Points on a hilly landscape, in no order, each with its height.
From any point a ball rolls to the lowest of the 2 points nearest to it. It stops when none of these is lower. Distance is the straight distance between rows; heights are no part of it.
q_995 height 852: [46 -12 -6 40 -45 -18 19 -13 8 49 5 11 22 11 37 20 0 34 -9 -17 -61 6 26 -13 -12 -16 -20]
q_818 height 244: [-20 28 9 -10 27 -1 -35 -47 18 -35 -37 0 -4 -13 -6 1 -10 -25 -14 23 29 -6 -51 0 -10 0 9]
q_940 height 678: [-30 -36 -8 5 -1 45 2 48 7 -12 19 -8 -1 -10 -10 -24 8 0 3 -8 -16 -27 23 -7 19 14 -11]
q_765 height 284: [-19 36 -21 5 -8 -10 -19 49 -57 3 26 -12 -15 -46 -26 8 -28 -18 -5 17 5 20 -8 -2 -11 -18 21]
q_112 height 138: [-19 9 -5 -54 5 31 21 -2 -28 35 -6 -17 18 13 -13 -18 25 14 56 -13 -10 17 1 -22 8 -5 0]
q_807 height 237: [0 16 -22 -47 16 22 0 -40 20 -39 -35 27 -18 0 -23 -18 4 10 5 -9 -4 -5 14 53 -11 37 -37]
q_768 height 135: [3 4 -41 0 -37 -7 -11 -18 14 -20 -9 20 31 14 -25 1 71 14 28 -5 -32 -5 15 12 -8 20 -9]
q_800 height 307: [5 -62 -14 35 -29 -16 -5 24 -10 -21 16 -18 -19 0 27 -16 10 57 -31 -46 11 13 -16 -7 3 30 -13]
q_371 height 291: [-11 -46 4 -1 16 -21 49 -2 8 -18 4 -3 3 27 29 -29 37 8 -7 3 9 -21 33 -9 -26 3 16]
q_490 height 105: [-44 37 -30 6 24 49 -32 25 16 -21 14 5 17 -15 2 -19 -12 -17 -11 -5 31 -17 -11 -17 63 1 3]
q_796 height 179: [-20 36 19 -7 39 -2 -9 -36 17 -33 -22 22 0 5 -12 -4 -24 -11 -15 17 26 -20 14 1 24 -14 10]
q_377 height 437: [-11 28 -3 36 15 1 -30 42 -27 4 36 -5 -6 -31 -33 16 -30 -30 -37 40 21 0 17 4 15 -31 26]
q_930 height 787: [15 2 12 55 -64 -23 3 -6 2 42 7 -7 42 16 52 28 22 30 -9 -30 -28 26 10 -28 26 -9 -6]
q_843 height 701: [0 23 8 17 -17 -7 -22 -24 24 42 -7 -30 14 19 37 43 26 -5 -29 -15 18 9 3 -52 20 28 7]
q_492 height 527: [-25 41 -28 25 0 -9 -28 11 28 3 6 8 20 26 8 1 19 -8 -24 -8 -13 -2 67 -23 21 -23 38]
q_346 height 181: [-11 6 -2 -5 24 21 -35 9 -32 6 12 -9 -11 -20 -22 2 -13 -27 0 11 9 14 -51 -7 -26 -27 12]
q_41 height 744: [13 -24 -1 -27 27 -12 12 7 44 -6 18 15 -42 -25 6 -31 -44 -6 -17 19 15 26 -34 42 -14 12 17]
q_579 height 131: [-31 -25 4 2 -10 -14 -14 -2 15 -35 -16 -7 32 -7 20 22 27 19 2 -23 24 15 -43 -23 34 43 3]
q_391 height 382: [-34 -5 43 6 32 -36 20 -8 -6 -41 -8 19 4 -4 -19 -11 -37 -7 -5 15 -47 0 41 8 -29 -43 14]
q_600 height 746: [16 15 31 29 -6 2 -32 -37 7 15 -23 0 -9 -10 -34 50 2 21 -22 2 -37 -15 9 -13 10 15 -6]
q_364 height 194: [21 -22 -35 0 -56 -29 26 26 -15 6 -9 -2 -15 -4 4 9 -5 -4 -14 -17 41 -11 20 -3 38 41 0]
q_233 height 113: [4 21 -9 0 -14 -32 -27 -16 17 -11 -9 41 24 7 20 -9 5 13 45 -9 28 33 -43 26 18 4 15]
q_551 height 703: [28 -4 21 1 15 -37 -3 2 28 -8 14 35 -32 -5 31 6 -42 -13 -10 11 35 13 -39 19 21 11 11]
q_267 height 321: [-10 -31 26 -12 35 33 -3 19 -32 -36 -8 6 -1 -27 -22 -38 -8 -17 17 -3 6 -9 -28 52 -22 7 -6]
q_315 height 564: [13 22 2 18 27 -11 -3 4 -3 -1 6 -8 -28 -40 -21 23 -34 -30 -41 43 24 -6 1 15 -14 4 -4]
q_985 height 265: [-13 -1 31 17 28 -38 27 3 -32 -25 -13 14 1 -18 3 -30 4 -23 -4 14 -8 5 16 27 -41 -39 23]
q_482 height 376: [-18 -20 46 -7 34 47 -20 16 -35 28 38 -13 -24 -3 -11 13 -35 -30 -12 -17 14 -14 -5 7 13 5 -10]
q_189 height 596: [2 -16 29 28 14 -2 9 21 -14 38 7 -31 -6 2 10 22 1 -8 -19 -1 -35 -6 19 -10 -28 -13 0]
q_465 height 499: [-26 -18 67 -9 28 26 -23 13 -17 31 3 -21 -14 19 -8 16 -3 -24 0 -20 -12 6 -5 -11 -32 -25 14]
q_322 height 743: [1 -42 -4 2 1 63 32 66 -11 -9 26 -15 -20 -6 -11 -3 -11 4 8 8 -46 -32 5 -2 -12 3 -42]
q_251 height 120: [-37 14 -17 -11 0 -22 20 15 22 -30 -9 14 38 -3 2 -8 9 -4 33 19 -41 8 -10 -27 -9 -20 27]
q_978 height 686: [26 5 10 -7 0 14 -16 -26 34 29 -8 8 -23 8 -28 42 -11 1 -33 23 6 -38 3 -12 13 27 -28]
q_957 height 451: [-9 34 -21 -17 1 53 -30 24 -41 -8 24 28 5 2 -26 -27 -2 -23 34 1 -1 -7 -9 41 -4 -18 -24]
q_618 height 389: [3 46 -33 -16 -24 -17 -22 -25 27 29 -2 3 -6 7 7 13 -17 -15 -29 0 -17 10 5 0 23 -16 6]
q_875 height 550: [-16 -25 23 -10 -9 11 -5 3 -23 -5 1 -1 20 -10 -30 -1 -4 36 21 -27 -41 10 -5 -5 21 0 -14]
q_533 height 737: [14 30 5 28 -40 -11 14 -6 -16 84 3 -35 32 3 55 -2 24 7 -4 -20 -4 22 0 -31 2 -20 15]
q_58 height 495: [-29 -6 27 -11 5 -10 1 -5 -36 -13 -16 15 24 7 -39 -27 -7 13 12 -10 -50 20 32 3 9 -30 13]
q_211 height 282: [19 -29 10 36 -7 -5 29 10 -39 12 2 -5 -10 17 -8 -13 17 12 31 -8 15 -31 38 1 4 -15 -7]
q_682 height 70: [-24 4 -6 2 0 1 -25 11 14 -5 -13 9 26 7 15 -28 33 -3 23 -13 47 8 -44 -2 39 11 20]
q_359 height 608: [-30 -12 -21 3 -11 6 -9 26 22 2 30 5 10 14 10 -37 8 -11 -4 -12 -18 1 46 -5 10 -1 24]
q_310 height 272: [-4 42 -32 -50 25 9 5 -41 58 -51 -25 35 1 12 11 -11 -23 -5 10 13 -10 -1 -16 26 -11 18 -22]
q_888 height 481: [-9 44 -65 -21 -2 63 -27 -10 -20 -3 12 -3 12 -7 -30 2 -3 -22 38 6 -20 -11 7 3 28 -29 -31]
q_612 height 587: [7 0 22 -7 12 14 16 34 15 -40 10 20 10 -36 -25 10 -40 16 8 12 9 -9 -28 22 23 1 -15]
q_286 height 310: [0 14 29 -30 47 23 34 -48 11 -44 -35 2 14 31 -3 8 -12 -4 32 19 35 -40 -21 -17 -13 0 -15]
q_554 height 231: [-9 -29 -12 3 -2 -66 48 -1 10 -39 -13 33 -4 22 23 -32 0 -1 -17 -6 -3 11 36 17 -5 4 18]
q_646 height 165: [-4 6 12 -46 22 1 6 -24 -29 -4 -16 -15 0 -5 -9 -29 18 14 40 -7 10 21 -30 13 -22 -11 3]
q_289 height 185: [34 0 -17 11 -19 -9 16 -22 9 -18 -19 29 26 49 -8 11 51 15 44 2 23 -24 22 2 -16 13 -20]
q_623 height 401: [-21 13 12 -8 21 42 -21 8 -51 -53 9 29 13 -20 -44 -47 -14 -20 7 -6 -8 14 -3 60 -6 -6 -30]
q_912 height 201: [-48 26 -17 5 30 42 -33 50 8 -4 34 -35 11 9 20 -3 -10 -37 4 -5 13 -10 -1 -35 28 -6 38]
q_383 height 668: [-4 20 17 27 0 -37 -13 27 -7 4 0 23 -3 -21 15 10 -22 -9 -7 7 27 7 -35 0 12 -17 39]
q_785 height 733: [19 7 -1 30 -23 26 -28 -3 4 53 -20 -46 -17 -7 5 34 20 -5 -47 12 -2 -12 24 -30 9 33 -8]
q_141 height 198: [-13 10 -23 3 -18 -31 7 36 -42 20 -5 -27 -28 -18 -14 -8 -12 -21 -20 6 8 9 36 4 6 -2 34]
q_468 height 768: [37 18 10 20 -14 12 -30 -25 -8 78 16 -16 -17 9 10 19 15 -8 -54 -4 5 -16 27 19 2 -11 -7]
q_689 height 191: [17 -6 -58 -33 -29 -15 0 -20 -1 -28 -37 19 0 -10 -11 -11 26 2 13 -8 -28 15 7 42 -23 27 -27]
q_200 height 42: [-8 -10 -6 -14 -5 -18 39 -12 22 -22 4 22 33 36 4 9 26 29 22 7 -51 5 16 -10 -26 -21 -4]
q_918 height 166: [15 -4 9 19 -2 -61 17 -2 2 -43 -24 51 5 26 17 -17 -8 2 20 -11 18 21 -11 37 7 -9 24]
q_809 height 130: [-5 -60 38 22 8 -12 9 -2 5 -35 -5 -51 -25 -18 17 18 -12 39 -20 -24 8 -10 -7 -56 -5 37 8]
q_464 height 691: [21 -9 40 39 7 -25 -2 -11 -18 65 -6 -24 -10 -6 23 0 31 6 -41 -18 -18 6 40 20 -24 -3 -1]
q_319 height 650: [10 -4 -5 -11 -30 0 -29 -33 15 21 -14 -2 -16 -13 -17 9 28 17 21 -10 -15 40 -37 -14 -3 23 -13]
q_111 height 676: [14 -9 4 16 -8 -3 -48 -9 48 30 1 -3 -11 7 20 8 23 2 -3 -14 8 16 -30 -27 -9 22 4]
q_487 height 100: [-20 29 -2 0 23 41 -11 -35 -4 -31 -28 31 6 -15 2 -18 -26 -27 -35 20 55 -43 -7 14 30 11 -21]
q_860 height 147: [33 -13 -19 -35 -24 -42 45 -6 26 12 1 14 30 41 29 25 -3 21 14 3 -53 22 22 -7 -13 -1 -13]
q_12 height 341: [28 -69 1 0 -4 4 40 1 -18 28 19 -20 -13 14 16 -33 27 17 -7 -7 11 -14 33 0 -23 -10 -8]
q_130 height 203: [-1 11 16 -15 38 -21 11 -29 -31 -20 -31 3 -11 -15 -3 -28 3 -23 16 30 18 4 -21 25 -57 -7 -5]
q_386 height 264: [47 -15 -47 -19 -42 -15 28 -6 45 30 10 19 -4 28 26 16 3 -2 1 5 -22 -11 23 0 1 25 -15]
q_301 height 719: [-1 26 16 -4 -42 -17 1 -26 14 56 6 -30 19 17 36 26 22 -1 7 -25 7 47 -18 -57 17 -9 25]
q_425 height 225: [36 -5 -14 20 -36 -31 27 -7 -27 19 -10 2 6 32 -9 17 27 18 33 -4 11 -1 4 3 -15 1 -9]
q_336 height 40: [-31 37 -20 -5 25 53 -13 -3 0 -40 -5 -10 5 -8 34 -32 -21 -46 -13 23 64 -31 -16 -10 45 -14 9]
q_37 height 502: [20 -14 -10 -12 5 35 22 29 38 -12 45 31 -20 -19 -18 -13 -36 26 14 8 -20 -13 -5 31 9 5 -27]
q_238 height 607: [-8 -21 2 -14 -44 -10 -17 -6 -19 -5 -15 -19 14 -24 -21 22 23 47 0 -27 -57 46 -20 -18 2 19 -9]
q_500 height 295: [25 -40 13 39 -34 -34 3 3 -12 -1 -3 -11 -11 10 20 22 -7 23 -33 -22 31 7 2 -21 23 26 -18]
q_542 height 106: [-13 -23 -6 -43 -29 3 36 5 -14 0 12 -9 44 25 1 -16 47 35 53 -3 -36 22 -8 -27 -16 -23 9]
q_179 height 629: [16 26 14 -10 -1 -17 0 8 -9 7 15 19 -3 -21 -38 24 -50 12 3 13 16 2 -22 4 31 -12 14]
q_787 height 208: [-1 -36 35 -3 18 17 -1 37 -42 11 23 5 -26 -28 -13 -33 -16 -12 12 -5 30 15 -17 27 0 2 -3]
q_443 height 126: [6 -3 -24 -6 -43 -2 18 6 -28 39 -15 -40 -15 2 6 -10 6 -11 -4 -5 25 2 25 -22 31 10 19]
q_363 height 628: [19 12 22 8 32 0 2 -23 31 -10 19 10 -26 -17 -41 34 -41 -2 -25 47 17 -42 6 21 -6 -9 -28]
q_848 height 217: [-26 -38 9 44 -5 10 4 38 9 -43 11 -43 4 -14 6 6 14 49 -32 -20 11 -2 -13 -34 -6 32 2]
q_475 height 454: [-8 61 -55 14 -8 -34 -23 -23 17 -7 -21 12 -3 5 14 14 15 -17 -40 -4 -27 -12 44 11 -9 -16 16]
q_516 height 333: [14 10 -55 -32 -17 0 6 -2 32 22 14 3 -28 15 9 1 -4 -14 6 9 13 4 -10 -8 14 5 7]
q_877 height 66: [12 -36 15 -30 19 22 -15 7 -55 21 29 2 -31 -2 -18 -18 -26 -36 19 3 23 13 -44 24 -48 -16 -14]
q_752 height 281: [-7 7 0 -14 35 13 11 -10 35 -37 -41 -21 3 -5 -9 18 2 -18 14 24 30 -21 -48 -18 -15 21 -6]
q_893 height 660: [-5 27 11 21 16 -3 -12 36 -29 52 7 -57 -6 -20 5 20 25 -44 -15 8 -3 -7 22 -9 -38 -18 11]
q_485 height 248: [9 -30 47 20 -10 -19 -1 -15 24 -20 3 -31 -11 -17 22 24 -9 39 -13 -14 -40 31 -16 -31 -20 5 2]
q_883 height 346: [24 3 6 -22 41 29 19 -29 29 11 -3 19 6 37 2 7 -4 14 35 14 13 -32 5 6 -14 -16 -4]
q_163 height 408: [44 2 -13 -20 32 29 32 -3 39 4 28 24 -6 15 -8 1 -29 7 25 28 -21 -30 27 42 -16 -1 -17]

Where does a ball stop that starts at each point below?
q_600: q_443
q_179: q_336
q_875: q_200
q_940: q_200

Call two points neighbours if one is among the 2 nearest of the other. Go from one point of each pair to the other, from neighbour to neighbour, staying as low as possible. Name the highest point that can't be avoided.
q_877 / q_768: q_12
q_877 / q_443: q_765
q_443 / q_809: q_800
q_809 / q_682: q_848
